Points on a hilly landscape, in no order, each with its height.
From any point a ball takes the steepest step (drop divided by distance) to one of its 4 nearest points. It stops when none of these is lower. Distance is the straight distance between rows; heights are no part of it.
j633 h=14.2: [118 128 130 148 139 120 142 145 111 156 160 149 130 158 159 106 118 142
 123 128 154 137 142 126 149 123 122  99 166  95 111 133 130 130 111 143
 138 143]
j275 h=8.6: [109 136 125 162 157 114 132 130 173 151 153 123 111 139 147 118 135  85
 111 108 141 159 186 129 118  80 115  81 132  77 133 135 145 136 107 133
 138 141]
j893 h=11.4: [125  97 125  71 170 107 107 127 191  92 133 163 110 145 121 194 137  65
 107 113  83 136 128 120 172 116 145  53 108  88 139 135  91  91 141  35
  83  48]
j131 h=19.1: [167  82 119 146  73 125  97 143  99 134 115  57 187  86 109  76 119 161
 132 177 156 156 112 133  81 163 142 207  81 195 133 126  71 171 146 141
 157 154]
j429 h=11.0: [110 183 157  94 129 129 142 148 180 160 112 151 147 151 135 165  92 138
 116  84 103 174 108 123 179 110 132  52 204  47 126 116 136  96 123 123
  97  84]
j838 h=12.1: [156  88 103 159 131 147 112 165  91  98 102  57 125  76  68 111 193 110
 140 144  90 119 151 129  90 134 126 151  17 195 109 129 100 172 113 119
 167 168]
j992 h=18.6: [161 104 121 142  84 141 119 142 102  99 135 129 155 106 151  81 100 161
 129 174 132 128 135 134 139 156 128 184 126 145 118 159  95 181 117 158
 144 150]
j536 h=10.9: [ 81 187 107  92 158 154 115 118 189 132 105 116 127 136 140 160 154 113
 103 122  82 140 147 123 129  72 158  93 136  94 154 114 181  74 146 105
 102  89]
j797 h=11.5: [ 83 189 145 119 124 115 155 140 170 134 129 146 142 147 133 106 124 137
 130  69  99 170  95 123 157 100 138  99 204  89 136 100 199 101 132 160
 109  93]
j705 h=19.9: [167  99 104  86 117 111 160 130 139 122 152 181 116 138 117 148 112 138
 135 135  99  88  98 124 173 132 126 108 104 140 152 167 108 129 145  96
 110 117]
j476 h=14.4: [231 139 130 122 152 137 163  83 179  90 126 196 100 136  67 175 130  46
 150  83  86 102 159 123 137 132 115  78  98 139 145 169  91 106  97  82
 123 122]
j277 h=26.8: [151  97 119 129  91 141 112 155  97 105 104  74 168  93 103 100 110 171
 126 179 125 125  97 132  94 173 135 201  87 195 133 149  86 174 150 131
 136 159]
j296 h=54.3: [124 106 102 120 137 129 115 138  90 106 117 125 130 107  96 132 154 139
 155 157 138 108  86 149 106 138 145 142  67 174 133 128 112 121 137 122
 116 140]
j840 h=13.2: [131 116 103  76 133 123 136 130 138 126 126 172 134 141 133 167 123 117
 131 146 116 111 111 129 157 118 138  90 107 123 166 154 115  99 157  77
 116  98]
j946 h=18.1: [168 111  95 120 149 117 138 119 126  99 128 143 110 141 107 141 162 108
 140 146 107 115 129 130 130 114 113  84  79 123 137 148 130 129 128 100
 125 113]
j748 h=20.3: [198  87 148 170  72 143 102 116  95 122 123  58 196  89 158  39 123 176
 108 196 137 162 119 104  84 143 122 203  87 172 113 119  65 160 141 160
 182 157]
j713 h=14.0: [188 101 119  95 152 107 149 117 157 117 129 174 116 141  99 169 147  64
 132 118  97 112 133 130 140 117 138  84  99 124 155 176 122  87 120  57
  94  64]
j970 h=15.5: [166  92 122 159  95 115 123 144  91  99 127 122 149 102 117  88 116 109
 133 165 111 138 161 139 127 151 108 166 105 152 119 152  84 161  99 152
 148 160]
j73 h=12.3: [188 108 133 101 136 102 160 101 145 135 136 200 105 156 132 165  91 100
 125 113  98 127 143 109 192 151 122  86 138  91 154 184  81 114 122  74
 115  79]
j756 h=10.3: [149 156 136 172 159  97 127  92 167 147 166 159 100 136 168 129 118  43
  96 107 155 181 192 129 117 103  95  62 155 105 147 134 137 107  93 110
 147 119]
j310 h=15.0: [133  97  92 147 146 115 134 123 113 112 142 125 124 127 119 111 166  97
 141 137 132 121 145 134 104 125 120 112  97 148 137 134 124 144 112 136
 141 160]
j802 h=78.8: [ 41 187 140 141 143 148 122  94 124 137 139  71 102  99 111 101 172 175
 140  89 123 163  97 114  89  74 155 186 158 126 114  71 204 112 152 167
 131 120]
j390 h=9.1: [134 145 153 116 140 101 136 126 157 147 137 169 113 156 156 136  95 106
 120 105 124 146 137 113 176 110 116  65 167  81 138 148 106 123 124 114
 113 101]
j634 h=13.3: [209 117 142 101 134 111 147 112 148 117 138 199 100 135 108 170  94  99
 147 105  91  74 133 107 162 165 140  98 116 126 156 173  87 128 130  87
 108 103]
j880 h=6.2: [176 106  87 135 101 130 135 154 116 104 114 125 127 114  85 121 122 116
 146 150  97  71 133 126 134 175 104 153  73 174 145 190 111 166 116 123
 129 150]
j741 h=60.6: [ 70 107 156 135  73 161 121 121 100 147  85  73  81 122 130 116 167 233
 145 121 180 139  53 154  80 151 159 224 133 184  77  64 151  92 149 110
 121 131]
j758 h=9.0: [ 88 189 141 139 138 130 129 109 183 142 117 122 118 118 152 135 140  92
 116  87 128 151 151 114 113  72 133  96 171  84 133 122 179 120 129 149
 132 126]
j223 h=52.1: [ 72 131 123 124 163 158 107 114  81 122  90  69 131  99 111 152 199 119
 157 106 149  95  97 130  79  89 156 168  53 138 141  73 152  87 156 120
 118 145]
j694 h=16.0: [103 131 109  48 122 152 149 148 119 137  96 148 129 152 140 159 113 164
 143 148 138 109  68 153 152 101 154 126 124 142 130 122 169  77 170  98
  94  72]
j490 h=62.3: [ 96  96 123 131 101 150 103 132  83 128  86  85 138 126 114 141 151 187
 149 145 160 130  57 154  87 154 149 229 113 202 105 104 121 111 157 108
 130 148]
j32 h=14.3: [210 117 144 160 133 102 144  97 115 127 144 181 108 136 124 146  93  62
 134 119 115 129 186  99 143 175  85 101 148 104 160 146  97 144  78 115
 139 145]
j417 h=26.2: [ 60 158 128 122 142 146 126 144 111 138 132 113 143 141 144 113 132 159
 132 114 138 120 117 134 127 107 131 161 145 126 104  89 170 130 128 173
 135 137]
j551 h=11.7: [145 122 107 124 179 124 131 108 157 125 140 143 121 140 146 145 166  71
 127 122 115 133 158 126  98  95 121  74 111 107 157 135 145 121 132 113
 108 114]
j186 h=20.8: [105 150 142 119 112 116 129 165 110 140 150 150 148 151 154 103 110 158
 133 127 151 133  96 163 143 137 119 126 157 128 105 133 121 153 123 165
 133 139]
j477 h=37.8: [ 98 126 162 151 111 166  93 131 102 143 122  57 139  95 143  79 135 161
 114 123 135 145 124 134  95 122 143 179 162 135  90  80 132 134 132 180
 174 183]
j254 h=13.7: [233 113 140 112 163 113 146 101 163  90 127 191 110 137  91 173 118  60
 141 100  80 124 146 110 170 148 129  81 110  99 156 169  85 103 109  62
 104  83]
j785 h=21.0: [176  93 113 151  67 134  97 122 106 119 129  90 162  85 108  69 112 166
 126 165 132 146 134 141 120 179 132 206  82 174 113 163  85 197 142 150
 144 147]
j966 h=33.8: [ 68 132 180 150  93 152 131 146 120 142 107  98 126 107 137  80 128 216
 133 103 142 153  82 135 110 134 133 184 149 165  83  70 169 124 130 194
 157 147]
j926 h=32.0: [123 113  83 108 171 125 123 145 109 104 117 140 123 116  93 146 171  96
 163 142 122 112 115 140  99 118 138 114  47 141 143 140 148 107 132 124
 119 139]
j632 h=36.8: [196 130 100 113  86 130 127 165 139 105 118 141 116 110 105 142  82 113
 133 139  99  55 160 118 140 205 100 151  70 161 156 185  95 186 119 139
 122 127]
j465 h=5.2: [149 148 177 138 123 101 151 136 122 165 163 176 110 167 135 130  42 141
 119 127 160 137 119 108 206 140  98  47 200  70 140 153 120 128 128 132
 132 108]
j298 h=31.0: [ 67 140 145  91 140 141 128 145  99 170  94 104 121 137 124 145 140 185
 153 138 138 109  80 132 125  96 145 171 116 162 109  86 195 103 174 141
 106 114]
j798 h=6.1: [161 121 135 161  85  97 167 129  88 117 153 151 127 141 159 106  62 140
 102 156 147 118 144 125 171 169  91 115 178  97 108 151  86 168  94 146
 129 135]
j824 h=12.9: [176 119  97 173 134 117 131 100 138 116 144 171 124 133 117 128 134  61
 141 121 122 130 192 114 118 156 105 112 105 131 147 135 127 130  71 117
 143 153]
j768 h=11.1: [115 130 131  83 155  93 132 125 215 126 128 149 130 144 140 203 139 100
 109 101 111 170 160 129 160  94 138  59 173  59 136 128 116 105 119  65
  89  59]
j689 h=35.6: [ 94 109 136 160 123 169  69 124 104 139 128  58 134  94 138 105 172 153
 122 121 130 124 125 116  81 103 157 183 124 138  94  71 120 118 149 155
 158 172]
j63 h=26.0: [118 108 111 146  98 126 128 155  84 109 133 119 165 114 128 100 107 162
 141 171 150 148 114 131 104 159 119 177 121 171 119 140 103 172 126 142
 133 145]
j854 h=20.7: [ 80 130 136 142 157 151  93 113 115 128 144  77 119 126 127 105 182 108
 129 106 137 117 160 147  62  95 155 154 115 131 123  83 160 141 133 155
 164 179]
j263 h=10.6: [129 152 110 103 152 128 126 103 187 132 124 143 120 152 145 161 152  94
 106 114 113 142 153 116 124  80 131  81 138  86 157 125 147  89 131  98
 115  80]
j483 h=27.2: [100  93 104 146 135 166  78 119 106 103 114  53 151  62 106 120 208 147
 123 112 129 117 153 107  42 105 143 176  73 155 117  92 118 132 125 124
 152 179]
j448 h=13.0: [182 120  87 156 149 131 119  94 152  87 131 115  85 117  82 140 175  56
 140 126  80  99 187 135  96 129  90 104  56 149 134 157 133 137  85 123
 137 139]
j266 h=12.2: [169 101  98 168 125 127 135 119 108 106 140 140 123 128 129  95 135  84
 128 147 114 138 202 136 126 134 100 126 109 126 132 138 115 161  82 123
 147 150]
j474 h=12.0: [127 166 142 109 112 108 160 141 136 166 140 158 144 170 143 129  68 175
 120 121 163 129  83 127 190 136 108  83 185 107 121 147 129 122 135 136
 111 110]
j23 h=18.7: [ 71 159 137 137 145 148 119 131 131 155 138 108 141 137 143  93 128 124
 123 105 142 139 132 131 103  88 136 138 157 117 114 113 163 135 115 168
 141 159]
j349 h=23.7: [124 125 113 124 121 114 140 145  97 138 137 165 136 159 135 107 112 149
 137 160 139 130 115 133 154 135 108 104 133 150 139 150 114 141 134 142
 128 125]
j975 h=54.7: [ 99 109 117 114 101 135 102 145  85 116 102 101 149 114 119 135 117 189
 150 170 176 104  86 149  91 161 148 202 112 194 110 111 111 137 177 122
  92 140]
j602 h=24.1: [ 75 145 152 117 126 128 137 137 113 148 111 111 119 149 126 129 111 179
 142 127 144 113  81 154 116 141 134 175 147 169  89  93 159 106 168 140
 121 135]
j678 h=31.9: [ 89 109 123 121 138 127 102 154  99 138 130 149 139 125 148 131 139 156
 160 151 150 130 107 142 126 118 133 142 122 154 115 127 108 148 147 140
 123 148]
j796 h=11.9: [105 137 115  62 176 140 114 132 174  85 120 150 134 147 122 181 153 105
 117 128  88 125 134 130 136  86 153  86  80 105 150 125 157  76 135  65
  71  67]
j947 h=79.9: [ 41 163 122 158 146 163  98  70 120 168 127  72 111  94 111 119 192 148
 124  90 122 145 137 119  74  79 176 203 128 142 123  87 185 113 150 171
 138 139]
j775 h=16.3: [115 112 111 135 136 116 118 153 103 127 144 122 139 146 154 112 130 118
 128 146 154 124 164 130 121 119 109 129 127 131 116 145 123 151 118 140
 137 148]
j4 h=15.6: [191 101 108 128 131 106 157 109 128 112 149 180  99 152 110 138 138  77
 152 131  99 112 137 135 143 144 109  88  96 116 158 161 107 123 107 102
 123 113]
j977 h=12.8: [119 122 146  64 136 107 144 131 155 131 137 183 147 152 137 187  84 145
 119 126 113 125  93 128 215 108 163  91 171  90 119 147  99 111 152  65
  85  48]
j126 h=7.1: [177 126 132  97 117 104 180 113 142 136 142 199 118 159 151 145  61 131
 121 136 136 107 120 115 201 180 128  96 160  99 165 154 102 139 138  78
 103  99]
j303 h=7.3: [184 117  94 138 139 161 128 146 117  77 112  98 105 100  75 132 161  84
 138 147  85 101 163 153 101 138 116 125  56 181 110 170 107 164 111 122
 151 146]
j46 h=10.7: [170 130 168 146 154 109 140 107 146 144 174 172  95 170 162 153  85  69
 103 116 138 142 166  96 176 139 110  63 178  78 134 124 102 115 114 110
 137 109]
j683 h=40.5: [150  86  97 108  76 150  98 148  87 101  74  54 165  82  87 121 126 194
 146 162 165 128  68 150  80 173 157 213  79 202 132 109  98 159 156 111
 116 150]
j52 h=12.6: [179 128 140 195 151  82 133  96 154 114 169 164  86 138 174 131  89  39
 106 123 142 152 208 102 129 143  97  91 164  84 130 130 128 114  68 114
 147 142]
j829 h=15.1: [215 112 117 107  99 107 154 110 143 134 115 191 116 128 123 170  47 102
 148 128 100  72 145 113 162 196 123 118 117 126 168 184  73 155 100 114
 121 129]
j216 h=18.4: [ 97 125 147 157 101 143 117 146 100 131 143 107 150 137 160  90 118 162
 115 134 147 148 115 153 116 136 132 147 164 146  92 112 122 156 122 173
 137 164]
j899 h=13.4: [131 158 181  95 112 111 166 138 166 177 139 168 144 151 130 148  67 159
 107  98 124 144 112 135 208 141 115  57 209  55 131 139 122  89 146 107
  98  85]
j210 h=13.9: [207 121 162 129 153 110 136  91 166 114 138 196  89 146 101 178 116  39
 137  99 106 134 172 103 164 142 118  62 110  84 152 145 107  98 102  51
 101  83]
j898 h=45.7: [ 59 159 107 122 141 150 100  88 127 128  90  74  99 111 109 143 187 128
 133 118 122 131 128 147 116  80 166 164  98 135 159  96 195  75 174 126
 120  94]
j171 h=14.1: [209 122  97 151 151 127 140 110 148  99 130 169  88 140  95 154 155  61
 131 110  86 111 177 113 113 144 106  96  88 135 146 170 115 131  63 112
 127 129]
j100 h=6.7: [186 129 142 177 100  97 151 143 104 117 144 169 107 133 165 127  81  96
 116 145 143 118 175 101 169 180  93  96 170  80 118 157 107 154  81 147
 149 148]
j742 h=6.0: [106 122 171 148  74 169  98 145 100 151 110  42 134 122 147  86 132 221
 109 120 146 144  89 153  87 176 145 217 159 164  68  55 143 133 127 181
 159 168]
j290 h=10.0: [149 135 120 110 156 105 148 113 180 153 133 158 114 160 158 145 139  74
 108 111 131 138 143 121 149 108 107  61 154  91 149 140 118 109 109 103
 109  81]
j547 h=37.9: [131 127 133 124  93 109 148 148 112 110 137 140 150 124 158 106  88 173
 126 153 162 103 106 138 146 149 102 165 151 165 110 159 120 177 139 137
 117 159]
j980 h=9.6: [198 134 137 158  83  91 155 128  98 130 146 198 118 148 144 139  30 106
 112 147 120 102 149  91 184 206  88 118 176  74 148 169  89 162 103 133
 140 141]
j301 h=17.6: [198 107 110 140 100 116 148 118 112 103 134 189 101 140 106 148  91 100
 148 122  92  79 159 119 162 159 106 109  97 113 158 187  95 160  72 107
 125 133]
j865 h=9.8: [148 134 129 169 127 107 154 126 124 153 176 165  86 146 158  99  97  89
 112 136 149 160 173 102 158 129  97  54 172  66 122 133 118 148  95 154
 154 141]
j49 h=29.0: [ 64 152  97 123 174 152 114 125 140 134 114  97 113 115 117 138 172  96
 131 110 134 118 136 130  91  92 154 146  97 127 152 108 189  99 164 147
 118 122]
j583 h=28.7: [102 102 117 168 126 164  72  95 118 116 140  38 158  70 133  80 194 110
  91 115 127 155 185 106  47  99 143 164 129 125 110  85 117 149 114 175
 181 174]
j922 h=13.1: [ 59 180 110  84 169 161 104 115 172 122 106 117 130 129 119 163 175 120
 132 123  98 130 131 137 118  53 159 128 117  98 170  95 188  84 164 115
 100  81]
j159 h=23.4: [195 129  95 134  77 118 132 136 105 114 122 153 119 116 101 115 104 108
 141 142  91  92 148 118 141 168  92 152 103 158 143 168 106 176  98 130
 133 140]
j605 h=92.2: [ 43 134 162 171 112 144 106  88 114 139 128  52 106 102 106  71 152 197
 115  88 121 168  90 110  72 100 144 189 162 139 114  56 170  85 154 185
 152 159]
j672 h=18.9: [ 83 142 128 141 163 135 111 130 145 151 140 107 129 139 132 126 156 122
 124 107 127 120 130 130 115 103 136 126 151 114 119 116 160 133 141 164
 124 136]
j30 h=12.7: [174 100 139  80 135 111 144 122 169 113 139 194 113 147 119 152  98 115
 115 129 105 131 120 105 195 136 136  73 142  81 139 156  90 123 143  76
 103  60]
j438 h=16.6: [168  90  86 153 126 123 134 130 119  91 138 127 110 120 102 119 152  88
 144 150  96  91 126 125 122 139 112 125  59 161 122 174 101 162  98 137
 145 153]
j852 h=10.1: [115 171 141 100 162 129 127 132 199 158 120 147 132 150 163 154 114 105
 103  97 112 150 141  98 171  93 117  44 197  68 157 109 136 111 130 102
 113  91]
j876 h=38.0: [112 118 151 148 100 167  86 143  90 123 118  67 168 102 148  86 165 178
 116 149 140 137 113 129  65 136 142 195 117 149 107  93 111 135 139 152
 156 173]
j627 h=14.6: [127 102 103 162 152 129 120 124 110  92 124  97 125  95  80 113 183 102
 138 125 101 119 136 113  82 124 134 129  45 164 116 129 119 134 113 133
 156 146]
j580 h=45.0: [150 106 100 127 123 128 117 152  95 109 112 112 116  98 102 124 125 144
 134 170 111 103 103 124 115 168 132 149  70 179 128 173 101 157 130 132
 127 151]
j36 h=6.4: [120 172 171 141 152  86 139 118 201 145 145 154 103 147 138 154 114  99
  88  89 134 184 177 111 150 119 110  38 209  37 144 127 138 106 109 103
 123 100]
j37 h=9.9: [ 92 187 131 110 164 131 143 130 178 143 121 145 138 138 119 149 132 112
 106  94 105 141 150 115 146  77 127  86 165  88 144 107 163 106 129 141
 114 104]
j77 h=11.3: [133  88 126 183 129 108 129 121 133 105 163 121 119 117 159  93 157  65
 121 139 122 137 222 123  91 107  96 117 129 115 115 131 122 151  78 152
 153 172]
j40 h=17.7: [144 111  92 139 169 125 138 119 120  93 127 108 120 126  81 115 195  77
 159 128 104 120 143 133  93 113 104 119  60 144 139 153 148 134  97 105
 143 129]
j868 h=20.2: [123 102 112 136 128 150  94 151  85 102 111  72 158  82  82 123 174 146
 140 147 116 129 108 121  64 134 149 181  39 176 117 121 103 149 132 112
 153 168]
j512 h=30.4: [123 112 155 137  86 157  97 128 108 142 103  68 154 108 143  89 131 216
 123 165 174 147  78 140  70 160 132 230 134 179  83  81 113 152 150 146
 147 163]
j606 h=14.7: [120 146 139  65 131 128 148 155 144 140 127 167 139 170 144 164  82 175
 140 134 135 112  63 130 172 111 151 120 166 122 134 128 154 110 167  96
  96  69]
j692 h=13.8: [ 70 182 149 145 131 136 127 102 156 157 129 114 144 122 120 114 140 134
 115  78 131 164 123 133 112  91 144 133 177 112 136  95 196 117 143 178
 133 130]
j181 h=21.9: [112 124 124  95 125 109 136 143 110 151 142 157 137 157 137 146 102 149
 132 144 148 104  83 131 149 120 134 102 135 151 132 146 131 117 171 117
 108 118]
j329 h=11.8: [170  86  96 160 130 147 121 133 116 109 139 103 106 104  86  98 169  76
 145 136  85 130 198 120 111 135 111 133  76 147 119 146 104 152  71 132
 158 149]
j985 h=15.4: [116 179 176 112 106 121 167 153 139 171 133 156 158 157 132 129  74 190
 129  89 154 143  66 150 162 159 121 103 200 131 108 104 186 115 145 162
 116 108]
j380 h=47.2: [ 70 125 133 121 150 148 102 144  78 143 108 106 127 133 130 130 168 156
 140 140 143 113 109 143 104 117 148 175 106 158 122  97 132 124 153 128
 126 161]
j449 h=14.5: [179 100 133 174  84  94 134 139  92  98 150 130 150 103 167  76  85 124
 121 161 137 129 189 138 132 164  99 158 150 119  94 161  83 179  83 155
 153 153]
j844 h=15.2: [135  86 113 146 103 163  90 156  78 123  86  60 173  66  94 111 172 153
 133 158 132 129 110 115  85 147 136 163  60 191 116 133  80 159 132 129
 153 160]
j470 h=18.0: [108 152 157  87 102 131 164 140 124 153 120 143 139 165 141 133  99 192
 149 130 163 100  65 161 144 145 138 141 151 171 105 105 174 126 177 142
 103 125]
j804 h=10.5: [114 165 123  95 143 123 131 120 194 147 122 136 140 150 141 162 122 120
 116 119 113 130 114 116 159  89 158  88 151  93 142 123 158  92 146 120
  91  84]
j156 h=7.4: [112 178 150 141 132 114 138 119 166 159 139 149 112 142 154 127 120  97
 114  94 147 147 164 134 143 112  98  57 166  64 136 118 145 116  95 144
 131 133]
j394 h=33.7: [ 72 122 140 107 120 131 124 130  95 143  83  79  98 122 133 148 137 171
 150 143 172 107  51 148 108 130 144 189 120 166  99  82 167  87 156 113
 132  97]
j197 h=16.9: [132 146 157  70 130 100 158 135 165 151 126 177 139 164 130 146  56 154
 118 118 160 130  88 134 214 147 118  85 189  97 141 164 104 106 156  91
 102  84]
j180 h=9.7: [170 140 171 146 104  88 154 122 118 138 146 182 122 147 153 132  24 142
 105 149 156 124 129 100 198 207  93  68 203  78 157 168  98 138 105 138
 132 129]
j709 h=11.2: [112 114 117  63 143 131 134 118 164 121 115 162 147 156 140 185 109 128
 117 111 107 140 114 125 194  94 145  81 137  95 130 126 133  95 155  73
  87  70]
j861 h=10.4: [ 95 209 118 141 135 125 145 110 206 150 123 146 124 115 119 144 149 115
 101  81  89 176 144  97 147  95 128  73 201  53 137 101 187 114 127 120
  96  98]
j228 h=28.9: [ 91 126 144 153 137 163  99 140  82 125 124  84 159 130 154 110 148 154
 117 125 154 142 106 147  95 122 134 176 139 160  90 103 127 144 138 169
 139 179]
j954 h=16.4: [ 97 122 108  78 172 163 105 125 133 123 114 136 144 138 129 173 160 110
 129 142 114 114 116 134 112  86 153 105  70 130 158 105 146  91 163  96
 118 100]
j292 h=64.7: [ 66 129 157 147  94 142 103 136 103 160  93  52  98 118 130 117 151 208
 137 128 164 128  67 152  81 104 153 217 140 178 105  72 147 105 156 141
 149 137]
j930 h=53.4: [ 62 161 141 128 141 157 123 107  90 148  91  54  98 104 104 130 178 184
 151 104 143 122  83 155 105  76 161 198 118 157 120  72 163  83 172 148
 125 120]
j91 h=6.9: [ 50 192 126 141 160 156 124 106 153 135 110 100 130 123 120 129 156 130
 110 112 115 155 119 131 117  70 151 139 143 113 134 104 193 125 139 162
 120  97]
j482 h=30.9: [112 118  99 130 165 153 100 120  98  99 105  62 126  86  82 143 216 117
 149 131 142 113 112 119  58  98 162 145  23 148 129 102 138  99 130 123
 128 173]
j849 h=67.0: [ 67 155 140 142 131 162  99 134 102 144 115  70 105 124 119 105 165 168
 138  93 136 136  92 138  87 110 165 190 126 135 119  65 174 103 153 163
 138 126]
j12 h=10.2: [133 119 116 169 148  96 128 101 150 119 175 147 109 134 153 119 138  61
 112 126 141 147 199 115 101 130  93  79 134  94 133 157 125 125  71 130
 144 152]
j937 h=13.5: [127 103 136 166 112 118 116 151 105 121 154 111 165 122 158  79 122 133
 116 146 143 137 167 127 123 123 104 150 144 126  82 130  99 161 100 165
 150 170]
j439 h=10.8: [112 174 142 108 143 129 168 124 168 164 130 145 135 148 141 148 107 143
 121  96 121 161 110 122 177  86 121  85 177  86 131 125 162 112 122 153
 110  99]
j366 h=14.9: [ 84 127 137 159 130 136 119 145 114 141 141  93 150 124 160  81 131 132
 119 109 144 149 157 138 121 115 133 138 169 107  96 114 127 149 129 190
 164 174]
j273 h=15.3: [124 121 165 158  90 111 146 153 109 123 147 146 159 121 163  87  84 146
 121 140 165 131 134 149 131 159 102 139 174 114  78 151 111 175 109 164
 139 147]
j529 h=13.6: [115 107 106 156 168 124 112 122 140 111 136 114 114 117 135 123 184  81
 127 122 125 133 170 132  87 103 127 121 102 127 147 119 149 139 122 123
 136 154]
j773 h=12.5: [159 116 122 136 109 101 157 134 116 121 154 191 114 158 147 140  88 129
 115 144 136 102 149 115 165 164 104  95 157 107 132 165  79 139 108 140
 127 118]
j598 h=21.8: [157 107 156 142  90 130 123 150 105 126 138 103 176  97 169  79  88 171
 116 174 161 155 126 150 122 161 132 187 163 154  75 139  88 177 125 168
 163 161]
j184 h=17.0: [139 137 119  65 108 114 155 141 148 136 135 182 160 166 141 144  63 178
 117 144 162 110  70 138 168 142 138 107 160 145 138 152 133 119 166  86
 104 103]
j468 h=15.8: [144 115 151  42 119  84 180 111 155 132 155 187 142 153 131 156  58 151
 111 132 117 108  92 118 215 181 133 108 158  95 156 177 107 112 150  40
  75  79]
j951 h=14.8: [224 129 149 163 166 114 126  75 160 109 148 190  81 142 102 175 112  32
 143 111 114 136 186 103 139 142  98  74 127 122 170 141 112 102  79  86
 139 122]
j328 h=5.0: [ 84 120 108 102 161 166 127 137  97 128  98 103 136 117 115 155 168 165
 159 155 161 101  67 156  84 115 141 180  59 171 131  94 136  90 165 111
 118 130]
j497 h=15.7: [ 84 122 126 161 154 125  99 115 126 122 147  88 122 108 137  82 167  90
 117 112 145 152 177 116  83 104 127 128 134 124 119 120 150 154 124 170
 159 163]
j72 h=17.8: [116 120  94  71 151 120 148 137 117 120 133 155 139 136 117 163 140 126
 138 161 107 112  99 141 142  99 140 105  89 138 148 138 140 112 162 110
 124 106]
j663 h=26.7: [189 124 103 132  90 101 167 140 112 109 133 168 124 126 144 123  59 121
 130 159 129  98 153 107 151 209  97 156 146 141 159 167  97 185 103 126
 117 147]
j239 h=12.4: [129  97 106 163 124 130  93 155 102 112 128  93 166  94 134  82 169 121
 130 148 127 143 151 126  87 125 139 144 112 136 119 126  91 157 110 157
 162 161]
j422 h=16.8: [ 88 145 128  60 139 149 131 157 131 135 107 137 133 153 135 176 136 146
 119 138 117 127  96 148 153  89 161 119 113 112 128 108 173  82 171 114
 105  83]
j15 h=45.4: [150 112  81  91 117 104 152 132 111 122 130 149 120 134 108 136  85 141
 137 163 123  67  82 119 141 166 129 121 101 188 160 169 107 139 152 109
  98 129]
j242 h=31.3: [ 73 162 169 128 130 146 120 150 121 158 127 109 113 141 128 100 122 175
 146 104 142 141  96 152 124 131 134 170 163 148  97  92 170 132 155 191
 145 140]
j280 h=11.6: [141  67 125 186 115 127 114 122 120 115 148  88 139  94 138  73 171  84
 101 133 128 162 205 127 102 113 117 153 117 122 100 133 101 158  90 162
 165 185]
j313 h=15.9: [128 179 194  92  94 111 151 133 162 167 129 172 156 149 122 138  74 173
 134  96 140 127  90 133 197 132 119  77 201  83 138 126 167 108 130 178
 109  84]
j340 h=52.2: [ 77 113 128 136 112 175  88 139  89 156  83  68 105 116 136 135 172 189
 163 120 155 100  70 161  82 140 145 214 108 185  93  54 128  80 151 111
 124 139]

Where does a ball stop that starts at each point below?
j951 | j126
j186 | j798
j476 | j126
j768 | j36
j899 | j36
j854 | j36
j497 | j36
j683 | j303

Call two points neighbours if one is among the 4 nearest of the other. Go from one point of each pair to the other, from neighbour to neighbour, staying as low as possible. Name the highest point that can't be avoided.
j880 and j798 | j438
j91 and j328 | j394
j303 and j798 | j266
j36 and j465 | j390
j91 and j798 | j180
j36 and j91 | j758

For each start below, name every point that the ball comes to, in order.
j263 | j290 j390 j156 j36
j748 | j131 j844 j838 j303
j277 | j131 j844 j838 j303
